A landscape with many valleys, sampled at points; each row gives a point and its height.
A ball rolls from a point to the lowest of its 4 nearest points, and stops where none of them is lower. Distance is the straight distance between rows; heights are no part of it.
(711) height 105: [199  95 104 123 133 107 140 141]
(513) height 347: [186  92 141 158 123 129 152 154]
(253) height 169: [150 161 114 154 154 179  98 110]
(698) height 284: [112 135 159 133 142 138 131  60]
(557) height 275: [133 157 105 126 141 154  96 106]
(346) height 83: [ 84 153  95  87 122 116 111 135]
(538) height 369: [125 156 123 173 117 157 123 196]
(566) height 262: [128 140 159 174 143 167 121  83]
(592) height 82: [147 174 104 162 150 181  93 121]
(91) height 79: [111 114 149 149 105 114 148 165]
(115) height 757: [154  82 134  88 134  68 154 118]
(267) height 295: [120 173 100 146 122 161 109 163]
(672) height 630: [171  91  93  69 130  73 134 145]
(381) height 167: [181 110  64 102 121 104 123 200]
(455) height 104: [167  85 134 128 123  99 153 138]
(233) height 126: [150  95 150 153 117 121 160 164]
(311) height 538: [127  77 147 100 118  75 163 132]
(131) height 269: [ 93 142 123 136 105 126 129 178]
(145) height 266: [ 79 116 138 103 101  89 151 161]
(405) height 228: [ 68 140 109  89 110 102 123 156]
(76) height 380: [125 154 100 107 134 145  98 100]
(508) height 229: [101 146 100  83 129 112 104 100]
(450) height 225: [105 143 170 163 137 160 125  84]
(625) height 267: [116 144 124 154 115 144 138 185]
(160) height 145: [109 126 139 156 103 132 146 179]
(324) height 423: [104 128 144 108 131 124 117  62]
(72) height 405: [132 147 165 197 153 186 123  95]
(535) height 472: [ 44 152 179 145 116 153 131  96]
(608) height 208: [205 111  80 126 141 125 128 170]
(35) height 101: [126 101 150 140 108 105 161 159]
(317) height 131: [184  98  83  93 129 101 131 151]
(626) height 747: [157  85 114  63 132  62 141 123]
(605) height 302: [161 159 117 173 165 185  91 113]
(107) height 729: [101  85 157  91 112  64 168 136]
(53) height 166: [123 143 117 107 134 135 104  75]
(563) height 61: [111 141 110 101 143 133 102  83]
(210) height 296: [149 143 146 171 148 182 115  90]
(352) height 234: [144 148 129 157 150 165 107  85]
(88) height 232: [ 81 147 111 106 110 119 121 160]
(129) height 115: [195 102 107 125 135 118 139 146]
(596) height 221: [135  90 152 115 120  81 166 135]
(93) height 261: [134 146 138 136 145 159 108  80]
(588) height 358: [112 144 184 187 143 182 124  94]
(599) height 109: [146 103 148 143 113 113 161 151]
(458) height 96: [186  88 126 128 128 102 148 141]
(292) height 211: [ 90 136 175 163 125 159 131  83]
(490) height 326: [120 168 103 160 125 166 108 178]
(110) height 577: [ 93  94 157  95 109  72 167 144]
(706) height 279: [127 137 144 139 138 152 113  68]
(206) height 252: [134 169  97 146 133 171  96 144]
(519) height 106: [ 81 131 175 139 126 141 131  71]
(607) height 319: [116 169  90 133 123 155 108 158]
(495) height 214: [142 174  96 160 141 177  89 153]
(516) height 807: [147  85 126  60 135  54 144 117]
(225) height 240: [137 159 102 135 142 160  96 113]
(100) height 264: [177  88 106  88 135  88 136 140]
(314) height 385: [113 159 100 122 123 148 108 151]
(63) height 186: [ 93 109 147 112 104  92 158 158]
(262) height 410: [148 147 157 196 153 188 112  94]
(243) height 402: [ 78 108 149  93  98  79 153 153]
(377) height 268: [ 71 129 177 134 121 131 136  68]
(520) height 281: [107 146 106  84 136 113 109  83]
(326) height 483: [167  86 118  90 136  87 153 123]
(286) height 288: [ 80 137 132 116 104 110 135 172]

Where does a ball stop that starts at each point below?
(72) => (519)
(100) => (458)
(262) => (519)
(314) => (592)
(286) => (346)
(608) => (458)
(381) => (458)

Write out the way that a ball takes from each point below.
(352) => (253), (592)
(588) => (292), (519)
(672) => (317), (711), (458)
(131) => (160), (91)
(225) => (253), (592)
(625) => (160), (91)
